Points on a hilly landscape, in no order, each with its height.
From any point a climber steps to the highest of the 2 points nearest to it. It stops when none of these is higher. Distance is the straight distance between rows; heights are no part of it.
Vufu: [  6 -12   1   1   7  18  -3  12  17   8  -9 -14  -5   3 -10  -8   1   2
   3  12  -6 -11  17  -6   8  -4  -8  -8  13   8   5  -7   0   9  -9   7
  -2  -2   9 -25   9  -1]  height 5.67
gid: [  4  -2   2   9  16  -1  -9  -5  14   4  -6 -11  -1   6  -6 -34  12   7
   6   8  -4  -7  15  -8 -11  -5  17 -13  10 -10   7  10  12 -15  -6  12
  -9   2  13 -17   8   4]  height 4.24
mubes: [  3 -13 -15  -8  -6   2  17 -14  -6   1   8  11  -2  -5 -11  -2  -6 -12
 -16  -5  -4  12   6  -4  -3   2  -8 -13  11  -1   4 -15  -2  -6   0   0
   6 -19  14 -12  -2  -7]  height 3.39
legav: [  4 -11  -1  -6  -7  -7   5 -15   8  -4  -5   5  -7  -7 -13   0  -7  -8
 -24 -16  -1  18   8 -21  -9   0 -16  11  15   0  19  -4  24 -10   2  -2
   1  -6  -6   1  -7 -15]  height 3.32
lek: [-14  -1  13   9   5  -1  -5   3  -6 -12 -11   4   3  -6   7  14 -14   7
  -9 -24   4   6 -14  10  -4   4  -2  11   1   6  -6  22  28   4  -3  11
  -5  -7  -4  19   1  -5]  height 2.59
vugad: [  5  -9  -4   8  13  11  -3   8  16   8  -9 -12  -9   1  -9 -18   8   5
  16  11  -1 -10  14 -16  -5  -4   1 -12  19   0   3   9   7  -6 -10  15
  -4  -3  18 -31  14  -3]  height 4.89
vadi: [ -8  -7  13   1  -9  -3 -17  18  22 -12  -6   2 -17   9   8  30 -20   5
  -5  -6   1  -2  -8   6  10   1 -23  17  -3  25  -4  11  15  10 -19   3
  -5 -10  -9  20   3 -12]  height 6.65
Bezu: [ -3   0   3   4  -1  -7   2  -3 -26   3  11  -4   6  -8  -4   6  -3  10
   2  -8  -4   0   0  21   9   4  18  -9  -4 -13 -13  19   5   0   6  -6
   8  12  15  -6  10   6]  height 4.58
vizog: [-14 -17   1   5  -2   4  -3   7  12   2 -19   7   2   7  12  13 -24 -11
  -5  -8   8   1  -5  15  11  -8 -11  15   5   7  -7   3  21  18 -10  15
  -6 -20  -2  -1  -3 -14]  height 5.36
muma: [ 15 -20  -1  -3   1  -3  19 -12 -15  -6  10  -4   6 -11 -14   0  10   5
  -7  -4  -5  10  18  11  11  -3   3  -2   7  -5   2  -1   7  -2  15   0
   2   2   1 -15  -4   8]  height 5.07
zib: [-16   6   2  -2   3   9   0   4 -22  10  -4 -12  21   4  -3  11  10   0
   2  -5   9   3   7  11   9   2  13 -14   5 -12 -13 -11 -19  13   5 -18
  -9  23  14 -22  20  11]  height 4.72
Lofu: [ -9  -7   7  -5  -7   2   0 -13  17  -5   7   2  -8  10   0   1  -9 -10
  -8   2 -18 -14   6  14  15 -18   3  -6  -9   5  -4   2  -2   7   0 -10
  19   3  -1  15   0  -4]  height 4.62
buvor: [ 10  -6   2  14   2 -13   3  -3 -10  18  -4  -5  12   0   3 -22  13  17
   9   2   4 -11   0   9  -4   3  16  -1  -8 -10  -6   1   1 -26   0  10
  -2   4   7  -3  -3  15]  height 1.75
nizat: [  5  -1 -19   1  -3  18   9  -3  -2   9  16  11  -5   5  -9  -1  13 -18
   3  13   2   1  -9  -8 -14   9   0 -14  16  -4  18 -40 -20   0  -7  14
   1 -12  17  -9   1  -3]  height 2.92
nif: [  8 -18 -16  13  -7  -5  15 -14   5   5  20   2 -14   1  -7  -7   6   0
  27  19  -5  -3   1   2  13  -1  16  -4 -10  -2  -4   1 -14  -6   8   3
  21  -7  -3   1  -6   9]  height 7.42
zike: [-17 -15  21   6   3  -5 -14  16  -2 -16  -4   4   5  -4 -16  39  -5   7
 -31 -20   4  21  -1  -2   8   6 -20   7  16  19   3  14  23   7  -4 -10
 -18   4  -4  15  19  -2]  height 2.61
luvef: [-17   0   6  -7  -5  -3 -22   2  28 -19 -15   5 -12  10  15  15 -17  -3
   0   2  -4   0 -11  -3   7   4 -25   2  -7  23  10  10  11   8 -11   1
 -10 -12 -14  16   5 -15]  height 5.75
Saled: [ 11 -17 -14  -7  -3 -12  15 -17   7  -8  17   4 -23  -9 -15 -19   6   2
 -11  -1 -12   9  15  -9   4  -4   4 -10  12  -6   7   5  13  -9   3  11
   3  -2   8  -8   2  -3]  height 4.76
Rese: [  0   8   2  -5  10  -2   4  23 -29   3  -3  -3  10 -13   2   7   6   0
  -6  -1  15  12 -11  -5   0   7 -15   6   2  -8 -15  11  -3  17  12  -5
  -8  12  -9 -11  -2  13]  height 4.44
lom: [-11   4  -3   2  20  15 -18 -12   9  -2  -7  -2   3   9 -21 -21  -4  -8
   9  18 -12  -7  -3 -11 -11  -9  15 -32  17  -2   9  14  -5   0  -6   0
  -6   0  12 -25   5 -10]  height 3.38
Nuvi: [-35   7   6   1  10  -4 -14   2 -11 -14 -17 -10  17   8   8   9  -6 -15
 -18  -6  12  13  -6  -2   6   3  -9  -9  23   2   6   6  -1  15   2  -6
 -22  13 -14  -2   6  -7]  height 2.96
ras: [ 15   7   9  -1   4  -5  13  27 -32  16 -12   3  10 -18   6   7  10  15
   1  -8   7   7 -16  -1 -13  20 -12   3 -11  -5 -23   7  -3   0  11  -1
   1   4  -5  -7  -1  10]  height 4.92
las: [-13  -2   1  -8  -5   0  -6   5   2 -14  10  12  -5   1   5  30  -5   1
  -8  -9   2   7  -1  -2   9  -8 -10  19  -1  14   3   9  -7  15  -1 -14
   5   6 -18  24  -3  -3]  height 2.80
sidu: [-15  -6  14   1   0  -8  -4   5   1  -8  -8   4  -2  -4   1  26  -9   1
 -21 -21   2  11   2   2   4   2 -17  11   8   8  -1  12  24   7  -2  -1
 -10   0  -6  13   6  -8]  height 2.94
zufa: [ 20   0  14   8  -1   1  -4  22   6  11 -16  -3   5  -7  12  -5   7  19
   4 -15  11  -8  -3  12  -5   2  -8  28 -14   4 -12  -4  10 -14  -7   6
 -15  -6  -6   6  -7  10]  height 0.48
Pir: [ -3  32  11   2   4 -14 -15  11  -8  -6 -12  -1   3  -9  14   1  -3   8
  -2 -13   8  -3 -16  -7 -13   3 -15   0 -13  -4  -1  15  16 -12  -1   3
 -10   1  -5  13   6  -7]  height 0.84
Tanak: [  4  13  15   1  -7  -9  -5   5  22   4  -8  14  -7   4   9   3  -2   5
  -9 -13  -3 -11  -5   2 -12  -5 -11  25 -22   5   0  -9  12 -16   0   2
  -2  -2 -18  24 -13  -2]  height 2.67
Dibu: [ 19 -11  15  -1  -3   2  17   9  -5  10  -4   9   8 -10   9   5   9  25
  -1  -7  -2  -1   2  17  -4   4  -4  26 -19   4 -15  -3   5  -7   5   5
   1  -3  -6  11 -17  16]  height 0.32
kigap: [  9 -10  -2  13  -3   0  16   3 -15  24 -22  -4  14  -5   1  -3 -14  -9
  10   2   9  -2 -10   7  -8  10  -4   7  -6  -8  -9 -14  12  -6   4  14
   1 -21  -4 -19 -11  -1]  height 2.30
viniz: [ 13 -13  -8  -5  -6   2  15 -16   8  -3   3   7 -16  -8 -16  -1  -5 -13
 -11   0  -4   8  12 -22  -3   5 -13  -2  15   2  17 -21   9  -1   1   4
   2 -14   2 -12  -5 -12]  height 3.86
gam: [ 11   3 -23   3  -5  14   0  -2  11   8   7   8 -16   2  -9  -6   2 -21
  18  13   5  -8 -11 -13   1   6  -7 -15   4  -2  13 -31 -14   2  -8  10
   4 -16   0 -10  -3 -14]  height 2.52
bal: [ 10   2  20   0   4  -2  -1  13   6   0  -1  -1  -2  -2   6   7   6  11
  -6  -9   2   1   4  -7  -4  -5 -10  30  -7   5  -4  16  10   5   9   0
  -5   6 -22  14 -14  14]  height 3.94
pof: [ 11   6   2  -2 -13 -14  12 -10  -4   5   7  12  -9   1  -5  -2  -3  -4
 -11  -5 -12  -2   1  -2  -3   2  -2   0 -14  -4  -3 -15   6 -23  10  -5
  14  -9  -3  18  -7   2]  height 7.82
Vivis: [  8 -11  13  -1 -13  -6  -3  13  24   0  -2   6 -16   6   6  23 -12   0
  -1 -13   3   1  -6  -5   4  -5 -24  37  -9  13  -3   6   9  11  -3  -3
  -7 -14 -20  15 -15  -6]  height 8.22
Zolef: [-19   5 -21 -16   0  13 -22  13  18  -4  -8   7   3  13  13  -6  -6  -6
  -4  14  -2  -3   0  -6 -10   5   3 -21  15  11  10  -9  -6   3 -26   8
 -10  -2  20  -7   6  -9]  height 3.98
vaf: [ 10   3 -29   8   2  -8   4 -17  -4   0  27  -1 -18  -6 -10 -18   3  -8
  15  16   7   3 -10 -12   7   1   8 -18   5  -7  13   6 -12  -6  -2  13
  -1  -9   3  -6   1  -8]  height 3.26
Kibon: [ -3   5 -17  -7 -14  -2   1   7 -19   3  16   7   3  -6  25  14   0   7
  21   4  11   1  -6  10   8   4   4  12 -14   1  -8   0 -19  11  -7  -2
  11   4  -3   7  -4   4]  height 3.69
masi: [  2 -13 -33  -9  -3   4   3  -4   3 -17  28  -1  -8   1   1 -14  32   1
  14  17   4   4   6  -6   5   1  22  -6  16  -3  20   0 -14   6 -11  22
  -8   6  12 -10   1  12]  height 4.64
bigi: [ 31 -12   8  -5  -9  -5  26   0   6 -15   9   1 -10 -13  -9   7  13  13
  -8  -8  -7  15  13   4   7  -2 -17  22  -8   4  -1   1   5  -2  13 -11
   0   2  -6   3 -12  15]  height 4.93
zes: [ 14  -1   0  -1 -12  -5  17  -5 -27  -5  21  11  -3 -22  -7  16   5  18
  -8  -8  -8   8   2  13   6   8   1  -1  -8 -10 -12   9   5  -4   7  -4
  10   6  12  -2   8   7]  height 5.59
duz: [14 -9  6 -3 -4  1 13 -1 -1 -3 10 -2 -8 -5 -9 -1  6  2 -9 -3 -5  0 16  1
 13 -3 -9 11  5 -1  5  0  2  5  7 -6  4  7 -6 -6  2  8]  height 4.45
gupob: [ -1   2  24   7   8  -4  -2   4  13   2 -10  -6   6   8   3  -5   5   9
 -10  -8   2 -11  12  -1  -1  -9  -1  25   1   4   7   8  17  -4   3  -7
  -8  11 -16  13  -8  11]  height 3.55
mez: [ -8 -21  -1  -9   7  22  -9   9  27   3  -5   8  -9  10 -13   0  -7   2
 -13  12 -17 -12  16  -8  -2   3 -10 -15  19  12   3  -3   4  10 -14  -5
  -5   3  10 -26   8  -3]  height 6.99
ber: [ -1   8   4  -1   1   0   0  12  -7  -7  11   2  -6  -8   6  13  -2   6
   6  -2   6  -2  -4   6  13  -4   0  15 -10   8 -11  13 -12  15   0 -15
  10  11  -6  14  -1   5]  height 3.23
rud: [ -6  16  11   4  -1  -1  -5  -7  -3   7 -10 -10   6  10  -1  -2 -15  -3
   5  14  -9  -9  -6   9  -3  -1   7 -11 -15   2  -3   9 -11  -4  16 -13
  14   2 -16  16  -9   0]  height 4.63
Biz: [ -1  29   4   4  -2  -9 -15  -1 -10 -10  -7   6  -3  -5  15   1 -16   1
  14  -3   2  -5 -18   0   0   0  -2  -3 -18   3  -3  23   5  -4  -6   1
   4  -5  -2  14   2 -13]  height 0.66
sulig: [ 15   2  23   5   3   1  17   5  -4  16 -14 -11   6  -4  -2  -5  11   7
  -9  -6   0  -6   9   0  -7  11  -4  12  -2  -3   0 -27  -3 -15   7  -2
  -9  -4   1 -12   0  18]  height 4.08
bar: [ 10  -5  -5  10   0   1  13  -3   1   4  16 -10  -8  -4  -9  -9  14   1
  18  13  -6 -15  13  -5  12   1   7 -13  -1  -5   3  -4 -12  -3   7  -8
  16   6   2  -6   5  10]  height 5.62
kiku: [  4   7 -25 -11 -14   0   1  12  -2  -7  13  -2   5   1  34   7  13   1
  20  -3   9   3  -1  -8  -3   1   5  21  -9   9   0  -7 -14  13 -14   4
  -4   4  -6  11  -8   9]  height 4.00
Nazuf: [-10 -10 -10 -11  -2  -5  -6   3   0  -8   2   2  -7  -6   9   8  -3  -4
  -8  -2   8  18   8  -6  10   5 -13  13  14   6  10   5   5  14 -10   0
  -1   0  -8  -6   2  -6]  height 3.68
Gis: [  0   1  11   4   7 -13  -5 -13   1   7  10  -6  -1   6  -9 -25   8   2
 -10  -3 -13  -7  11  -1  -3  -6  19 -11   6 -11   7   4   9 -17   7   4
  -8   9   6  -8   7   9]  height 3.66
Namez: [-13   2  -9 -11  -3   5 -11 -11  21 -12  10   6  -1  19   4  -9  -7 -17
   5  17 -15 -10  -1   7   3 -15  16 -10   0   6   8  -1 -20  12  -1  -7
  10   8  -3  16  -6  -5]  height 5.88
Tila: [ -6 -12  -4  -2  -2  -2   4 -17  15  -1  -9   7  -2   8  -6  -2 -19 -15
 -14 -13  -7   7   0   1   0  -7  -8   3   9   4   7  -1  21  -2  -4   8
   5 -15  -9   1  -9 -16]  height 2.89
ris: [-22   6 -18 -21  -9   7 -23  12  27 -14  -6   4  -3  16  26   6  -5   0
  -5   8  -3  -3   0   0   2   2  -7  -9   0  21   6  -8  -2  10 -28   5
 -11   1   5  14   8 -11]  height 4.42
dosop: [-21   9 -16 -17   7   4 -19   3   1 -10   7 -10   6   4   3  -9  13  -6
  -2  10   3   5  11  -6   8   1  17 -17  20  -3  15   5  -5  11 -10   1
 -13  22  16 -13   8   3]  height 6.03
Nin: [-29  -8  -4  -6   0  -3 -13  -1   2 -11  -5   4  13   3  11  17 -12  -9
 -17 -13   7  21  -4  -1   5  -1 -12   9  15   9  10   4   7  13  -6  -1
 -11   4 -15   6   2 -11]  height 3.31
zomir: [ 20   2  11   6   1   8  14   7   7  15  -1 -15   1   2 -11 -13   9   5
   9  10  -4 -16  12  -5   1   2  -3  -2  -2  -5   1 -13  -6 -16   2  -1
   6   3   1 -12   3  10]  height 4.65
zese: [ 12  -7   4   5   0 -13   3  -6  -2  -1  13  -1  -5  -4   4 -23  18  19
   8   1  -2  -6   8   5   3  -9  18  14  -9  -9   0  12   5 -15   4   8
   5   8  -2   6  -6  19]  height 1.49
Lofus: [ -5   0 -23  -8   3  12  -9   6   4 -10  16  -4  -1   4  -1 -17  26  -2
   9  20   4  -3   3 -13 -10   0  25 -23  24   0  18  -3 -11   5 -18  12
 -13  15  17 -15   9   5]  height 5.28
Furul: [ -1  10  16   4  -6  -3  -1   3  18   0  -8  10  -7   9  16  13 -12  -1
   7  -3  -1  -9 -19   4  -4  -9  -2  28 -29   4 -15  11   8   5  11   3
   4  -7 -22  23 -17  -4]  height 2.25
Mok: [ 34 -16   2  -1  -8  -6  25  -6  -4 -19   8  14  -9 -21   5   8  12  26
   1 -14  -2  21   3   1  -7  -2  -9  24 -14  -3 -11  11   9  -2  14   2
   2  -8  -3   4 -15  10]  height 5.63
ruz: [ 21 -14  19  -3   1  -1  12  14  -2  -2   0  -7   3  -7  -5  17  11  14
 -15 -14   4   9  10   5   4   0 -23  27   0   9  -6   4  10   7  13 -11
 -11   2 -12   3 -11  21]  height 4.39
Pezav: [  8   4  14   8   4   4  -7  20  -1  12 -13  -3  12  -6  11  -4  13  26
   8 -12  14 -18  -1  21  -6   2   9  20 -17   0 -17  -2  -4 -13 -12  -2
  -6   7   6   5  -1   9]  height 0.62
nep: [ -7  18  25   3   4  -5  -9  -3  -1   7 -15  -5  16   8   0  -9   1  13
 -19  -9  -5 -15   3   9 -12   1  10  -1  -7  -9  -3 -15  -2 -21   5 -10
 -10   6   6   9   8   6]  height 3.33
Fepas: [-16   9  16   8  11   7  -4  16 -17  -2 -18   7  16  -7   4  17 -18  12
   3 -15   4  -4 -26  18 -12   6   1   3 -15   5 -19  19  14   6  11   3
  -1   0  -3  26  -3  -2]  height 2.99
Kekav: [ -6  19  -7  -2  -6  -3 -11   1  -8   2  -6   3   5  -2  11   4 -14  -8
  18   8  10  -4 -19   3   2  -2   0 -10 -17   3 -10  -2 -11  -1  -9  -5
  11  -8   3   4  -4 -14]  height 0.47
Ked: [-13  12   8   8  20   9 -11  -4   4   4 -23 -12   6  10  -7 -15 -12 -13
   0   3  -2  -2  -4 -12  -8   0   2 -21  20  -6   6  -2   2   6   4   5
  -9  -3   3 -20   3 -12]  height 4.03
rin: [-13  10  16   7  15  -2 -18  25 -14  -2 -18  -3  12   0   6  19  -2  -4
  -5  -6  13   6 -17  -2   1  -5 -20   6   2  15 -11  10   2  21   6 -10
 -13   7 -23  12   1   4]  height 3.71
lutu: [ -7  16  18   5   1   2 -11  12  -7  -2 -11   5   9  -4  12  -5   3  26
   5  -9   4 -15 -10  16 -14   2  21  12 -23   1 -18  11   5 -13  -9   7
   0   3   4  27   0   8]  height 0.81
Vipim: [  2  -9 -27  10  -5  12  -2  -6  14  12  12   6  -1   8  -6  -8   2 -15
  20  22  -2 -10  -8   4  -3  -7  12 -18   3  -6   1 -15 -22  -4 -12   5
  12 -11  12  -4  -6  -3]  height 2.08
Lelig: [-13  -8 -26 -10   1  10 -12  -1  14   2  -5  18   2   9   7  -3 -12 -13
 -12   6  -2   2   2  -8  -9   3  -2  -6  19   6  13  -8   2   7 -21  15
   0  -9   9 -12  -4 -16]  height 3.56
vumaf: [-16   5 -12 -17 -13   0 -11 -10  18 -14   6   4  -6  12  11   6  -6 -15
  -9   7  -9  -1  -2  -5   1  -7  -7   1   2  10  17 -14  -8  11  -7  -3
   1   4 -13  21  -7 -14]  height 4.85
seke: [ -3  -9 -27 -12  -3   4   1   1   1  -9  13   1  -9  -3   9  -6  11  -5
   5   5   6  13  11  -8   7   7   4   2  17   1  18   1  -4   7 -16  14
  -6   5   0 -14   0  -4]  height 4.12
Tovu: [  3   4 -17   2   8  11  -8  -1   7   5   5  -8  -3   4 -11 -12   9 -10
  25  18   5  -7  -4 -10  -7  -5   7 -27  10  -4   4 -11 -25  -6 -16  -2
   5   0  21 -15  11  -4]  height 1.71
pareb: [ -2  -9  10  -4  -5  -4   5 -10   5 -13  -1  13  -5  -7  -8  14  -9   3
 -18 -22   1  19   2 -11 -12 -15 -10  16   1  -2   3  19  15   3  16  -8
   5   6 -18  27 -10  -9]  height 5.64
miki: [-10  -1 -16  -5   3   6 -14 -17   1  -5  20  -4   4  10  -8 -12   8 -10
   7  16  -9  -7   7   3   9  -8  25 -19  10  -5   7   4 -21  11  -3  -9
   7  14  10   1   0   5]  height 7.49
sanuz: [ 19 -14  -1  -5 -15 -10  19 -17   8  -3  11  10 -24  -8 -12  -6   6   5
 -17 -13 -15   4  18   1  -1  -7  -2   6  -2   1   1 -11  15 -18   2  -3
   7  -3  10  14   0   1]  height 6.01
zavi: [ -8   4   5   3  10  -2  -8  30 -20   4 -10 -12  18  -5   5  15   9  -4
  -5  -3  19  10  -9  -6  -5   0 -19  14  10   4 -12   4 -14  28  -1 -11
 -22  18 -17  -5   2   7]  height 4.07
zegu: [ 15  12  15  -4  -8 -11  17  -3 -18  13   0   8   8  -6 -12   1   4  11
 -25  -8  -5   5   0   0 -16  12  -1   3 -13  -5  -2 -13   1 -21  16 -11
   8  -2   2   6  -2  12]  height 6.27
mamu: [ 10 -11   0  -1 -14   0   2   3  27   4  -2   2 -11   8   5   9  -8 -14
  10   3   3  -6   1  -6  10  -4 -14  25  -5   7   2  -9   0  13   1   0
   2  -8 -22   2 -19 -12]  height 7.43
Dete: [  1 -11  -4  -1  -4   5  10   0   4  12  -9   5   5   1   6  13 -15 -10
   4  -5   6   0  -5  10  11   1 -12  22  -6   2 -10  -9  10   9  -1   5
   4 -17 -15   0 -16  -8]  height 6.20
Bero: [ 15 -14  -7  19  14   6  13  -6  -3  11   8 -18   0  -1 -20 -15  20   0
  30  16   5  -4  -3  -4  -5   8  12 -23   4 -11   5  -2 -10 -11   1  11
  -1  -8  11 -22  10  13]  height 2.62
rufi: [-22  10  15   7  21  -3  -9  13 -21  -4 -24 -13  21  -1   4   7 -10  -7
  -8  -8  13   7 -12   4  -1  -1   0  -7   6  -2  -8  11   3  14  13 -11
 -14  15 -13  -7   9  -2]  height 3.28
resi: [  0  21 -16  -3  -2  -3 -10 -11   2  -1   7  -6  -7   6  -1  -7 -11 -18
  17  15  -1  -6 -17  -9   1  -2   1 -20  -8  -1   5  -3 -17  -5  -4  -1
  11 -10   6   9  -2 -14]  height 0.27
Beko: [  8 -18 -22  -1 -10  -4  26 -21 -19   7   6  10   8 -10 -13  -1  -6  -1
  -1   4  -2  17   0  16   5  11   3 -10  -8  -3   0 -15  -8 -11   9   0
  10 -18   8 -10  -8   0]  height 2.95
neve: [-18   7  -5 -12  -4   8 -27   5  29 -16 -16  -4  -6  13  14   8  -9  -9
   7  10  -2  -8  -7  -1   1  -2 -18 -17  -4  20   3  -3 -10  11 -17  -2
  -2  -9   0   7   7 -22]  height 4.95
zos: [  3  -7  -3  -6   2   1  17 -12  -9  -4  16  -5  -3  -6 -19   3  15  -4
 -10   5  -8   4  18   0  11   5   4 -20  11 -10   9  -7   0  -2   6   4
  -6   3  19 -31  15  12]  height 6.00
bape: [ 18  -3 -13  -3 -11 -10  18  -4 -18  -8  21  15  -9 -19  -4   6   5  11
  -1  -4  -1  17   0   0  -1   2  -1  11 -12  -4  -7  13   0  -8  15  -5
  11  -1  -6   7  -7   1]  height 6.78
Rike: [  5   6  12   2  -2  -4  -6  -2  27   3 -10  -3  -5   8   5 -16  -1   0
 -12  -3  -9 -14   9  -6  -3  -5  -9  14  -2   6   8 -11  13 -12  -4   1
  -2  -7 -15  17  -7   0]  height 3.08
lopak: [  5 -14  -1   7  -6   2  21  -3 -17  17 -12   4   9  -4  -3   6 -12  -4
  -8   2  -3   5  -1  20   2  12   2  -9  -7  -2 -12 -20   8 -10   3   4
   6 -23  15 -18  -4   1]  height 2.58
pinam: [ -2  28   9   6  11 -10 -10   8 -17  -4 -19 -15   8  -8   9  -7  -6  -6
  10  -1  15   3 -12 -20 -11   4  -8  -3  -1  -9   0  11   1  -6   1   5
 -10   2   0  -9  11  -9]  height 1.03
Sul: [ -2  11 -20  -5  -6   5  -9  -2  -4 -10  11   1   0   2  19  -4  12  -7
  25   4  10   2  -5 -15   6  -1  13  20   0   1  10   0 -17  15  -2   2
  -3   8 -15   5 -15   2]  height 4.30
lesi: [ 21  -4 -20   7 -13 -16  19  -9  -5  -9  30   9 -22 -13   0  -2   6   5
  15   9  -1   5  -1  -4  10   4   3   6 -12  -4  -4   8  -9  -9  11   0
   8  -5  -2   6  -1   5]  height 8.76
Fefe: [ -7 -23  -2 -15   4  21   0   6  22   2   5   9   0   7 -15   5   5  -2
 -21   0 -12   5  20 -10   0   9  -5  -9  27   8  14 -19  -1  14 -12  -1
 -12   6  14 -31   8   3]  height 8.91
fana: [ -6 -15  -3  -8   5  12   5   1   2  -1   1  -3  -1   0  -9   6   7   2
 -20  -4  -2   9  20   2  14   4  -6  -7  22  -2   2 -15   1  14  -1  -2
 -14   6  20 -29  17   3]  height 7.28
nis: [  6   6  -9  -4   0   3  16  -9 -14  -1  16  -2  -2  -5 -11   4   9 -11
   1   7   4   9  -6  -9   2  12  -6 -14  15 -10  13 -31 -25  -4   6   3
   3  -2  12 -15   5   6]  height 3.30
duf: [  6  10  12  14   5  -6  -7   1 -13   3  -7  -2   6  -3  13 -15   1  19
  19   0   7  -8  -9   6  -7   0  24  13 -21  -6 -14  28   4  -6  -2   4
   4  10   0  12  -4   9]  height 1.02
potiv: [ -7   5 -21 -17  -5   4   0 -14   2  -8  15   4   3   8  -1  -1   4 -20
 -12   0  -3  10   6  -7  -5  -7  -1  -6  17  -1  22 -23 -15   2  -2  -4
   3   8  -6  13  -6  -7]  height 4.19
dilus: [ 14 -18 -13  15  11  -2  21 -10   2   7  22  -5 -12  -5 -23 -16  11  -7
   8  12  -9  -1   1  -3  -5   4  10 -26   2 -10   9  -2  -6 -18   8  15
   0 -12  16 -17   6  12]  height 3.11
difuz: [  8  -3   5  12   7   2   8   6 -15  17 -17 -15  10  -4   6 -14  -4   1
  15   3  11  -5   0   7  -2   5   4   3  -5  -6 -10   6   9  -6   3   3
   1  -3  -2 -10  -3   2]  height 2.04
Potil: [  3  -2  11  10 -10   2   0   3  19  16 -14  -6   2   9   7   0  -9   7
  15  15  -3 -21   0  20   0 -14   9   5 -22  -7 -13   1   6 -11  -1   5
  18  -4  -1   9 -11   1]  height 2.49
gogo: [ -2  20  -3  -3   0  -5 -16  -2  -1 -14   3   6  -1   3  19   4   3 -10
  19   4   4  -2 -13 -17   2  -3  -6  13 -15   5   7  14 -13  18  12  -6
  -3   3 -24  17 -14 -12]  height 4.82
pugu: [  9 -10   2  17  12  -3   7  -9  -4  15   5 -23  10   5 -24 -14  22   7
  18  11  -4  -8   8   5   1   1  20 -26   4 -18  -4   0  -4 -14   7  -7
   4  12  15 -23   9  17]  height 2.20
maso: [ 18  12   8  -5   0  -6  15  16 -22  21  -5   7  11 -11  -2   9   5  14
 -10   2  -4   2  -7  -9 -15  19 -10  -1 -22   1 -11  -6  -2 -12  14  -2
   7  -3  -4   0  -7  10]  height 5.47
bafak: [ 17 -15   9  -4 -10  -7  17 -10   8 -10 -11  13   0 -15  -8  14   3   4
 -18 -28   1  18  10  -1 -17  -9  -8  25  -2   5   3   0  24  -8   9  -6
   5  -5  -1  19  -9   0]  height 4.77
zago: [-11 -16 -16  -3   0   6  -3 -12  12   3  -8  14   1  10   2  -4 -22 -20
  -2   4  -1   4  -6   9  -1 -11  -3   2   9  -3  -2  -5   9   9  -8  19
   2 -23   1  -7 -11 -18]  height 3.12
Seruf: [  7  -4  11   8   2  -4   3  -3  -3  -3   3   0 -11  -1  19 -12   7  18
  13  -2   8  -8   2   7   4  -6  22  25  -7  -4 -13  23  11   4   3   9
  14   5  -4   9  -2  11]  height 1.25
vil: [-14   5  -7  -7   4   9  -7   1 -11   2   3 -13  14   6   3   1  11  -5
  -6   1   6   2   9  -2  10  -4   6  -7  15  -2  10 -10 -14  17  -2 -10
  -8  20   0 -10   6   7]  height 5.35
risav: [ -2  -1  19  14  -3   5  -6  -5  13   0  -3  -7  -5   7   9  -6  -5  12
  16   4  -7 -22   5  21   5 -14  24   1 -16  -1 -19  16   8  -5  -6  -1
  14   3  12  18   9   4]  height 3.00
Pepo: [-13   7  19   5   1   2  -9  -5   2 -12   0  -3  -3  10   4   8 -12   5
   3  -2 -10 -12   0  23  13  -8  11  -7 -15   6 -12  18   4   5  -2 -11
  11   7   4  21  12  -2]  height 3.64
suzur: [ -4  22  22   4   0  -8  -6  -3   0   5 -12   0  14   9  -2  -5 -11   9
 -16   0 -11 -14 -11   8 -11   3   2  -2 -19  -5   1   0  -1 -20  16 -10
   4   3  -5  20  -4   4]  height 3.88
gami: [ -7  -9   4   7  -2  -4  -3 -19  -9   0  20   1   0   7  -9  -5  -2   5
  -7 -13 -14   1   7  23  18  -4  26 -17   4 -10 -10  12   8   2   3  -4
   9   8  15  -4  12   2]  height 4.87
sumum: [  0 -11 -25  -5   3  -2   5  -9  -2  -2  24   5 -23  -5 -16 -17   5  -8
  -1  12  -6   4   5  -7   3   2   7 -23  13  -7  12   4 -11  -2  -4  12
  -3  -6  16 -16   8  -4]  height 3.87
vogo: [-10  14  20   6   6   0  -2  21 -24  10 -20   1  15   2   0  13 -16  12
  -1 -11   3  -4 -15  15 -14  11  -1  -4 -13   2 -24   6   5  -6  10  -9
   0   4   7  10  10  -4]  height 3.51
ginar: [-12  17  17   7   2   0   1  16 -26  14 -12  -7  15  -1  -6  14  -4   8
   1  -7   8  -4  -6   4  -2  11   4 -11  -5 -11 -18   0 -10   0  10 -18
  -1  16  10  -9  18   1]  height 4.09
kep: [ -6  29   1  -2   8  -3 -18   2  -1  -6 -25 -14  -3   3   6  -5 -13  -7
  12   5  14   1 -10 -17  -4   2 -10 -19   3   2   0   4   3  -8 -12   2
  -1 -10   5 -12  19 -21]  height 1.21
senib: [  2  19   2  -2  -2  -3  -7 -11  -1  -6   5   3  -7   4   3  -6  -4  -8
  11  12  -8  -5  -6  -8   5  -3   1   3 -12   2   3   4 -14   6  14 -13
  12   7 -22  16  -9  -5]  height 5.61
ruk: [ -3   7   5  -2  12   5  -5   0   0   5  -7  -9   3   3   1  -7  -7 -13
  -3   4   4  -3   2  -7   9   0  -3  -7   4  -1   8   0  -1   7   2  -2
   2   3  -9  -6  -4  -4]  height 4.66
laver: [-12 -11  -9  -2  -2   5  -6 -18  -7   8  18   2  12  12  -7  -4  -9  -6
   1  -1 -17   0   7  20  10 -11  22 -16   5  -9  -2  -2 -14   8  -3 -11
   7   1  11  -3   1  -1]  height 6.02
gov: [  0   9  25   9  10  -5   3   7  -9  16 -22 -11  16   1   2  -5   2   9
 -16 -11   5  -3   5   0 -13   5   3   1   2 -11  -7 -18   7 -13   9  -2
 -15   6   7 -10   8   9]  height 3.65
Dig: [ -5  18 -10   2  12   7 -14  -1   0   2  -9 -12  -4  -3  -8  -9  -3 -12
  21  13  12  -2  -7 -22  -9   0   3 -30   8  -2  -1  -1 -14  -4 -19   8
   1 -10  22 -22  18 -16]  height 1.45
pem: [ 11   4   3  -4  -9  -7   8 -10   7  -5   9  11  -6  -3  -5   6  -2  -2
  -4  -6  -9   4  -2 -12   0  -6  -8  17  -6  -4  -2   7  -1   6  19 -15
  13   3 -25  19 -11  -2]  height 7.15
Setap: [ -7   9 -12 -15  -6   3   4 -10 -15  -9  22  -1  -1  -5  -5   2   5 -16
 -17  -1   4  12   7 -10   0   6   5 -12  24 -12  22 -25 -19   0   0   2
  -4   4  13  -9   8   1]  height 3.67

Call two points neighbours if one is among the 2 nearest of the other. Go from one point of each pair to the other, from neighbour to neighbour, staying as high as possible. Name the lowest point that can't be avoided.
Fefe, Vivis: Tila
lesi, miki: Bezu
pem, miki: nep
viniz, lesi: legav
dosop, pof: Nuvi
Fefe, lesi: duz

Write out the way that a climber takes from each point below.
rufi: rin, zavi, Rese, ras, maso, zegu, pof
Tanak: Rike, gupob, bal, ruz, bigi, Mok, bape, lesi
zago: Lelig, Zolef, ris, neve, luvef, vadi, Vivis
Pezav: lutu, duf, Seruf, zese, buvor, difuz, kigap, lopak, Beko, mubes, viniz
zike: Nin, Nazuf, seke, masi, Lofus, dosop
Nuvi: Nin, Nazuf, seke, masi, Lofus, dosop
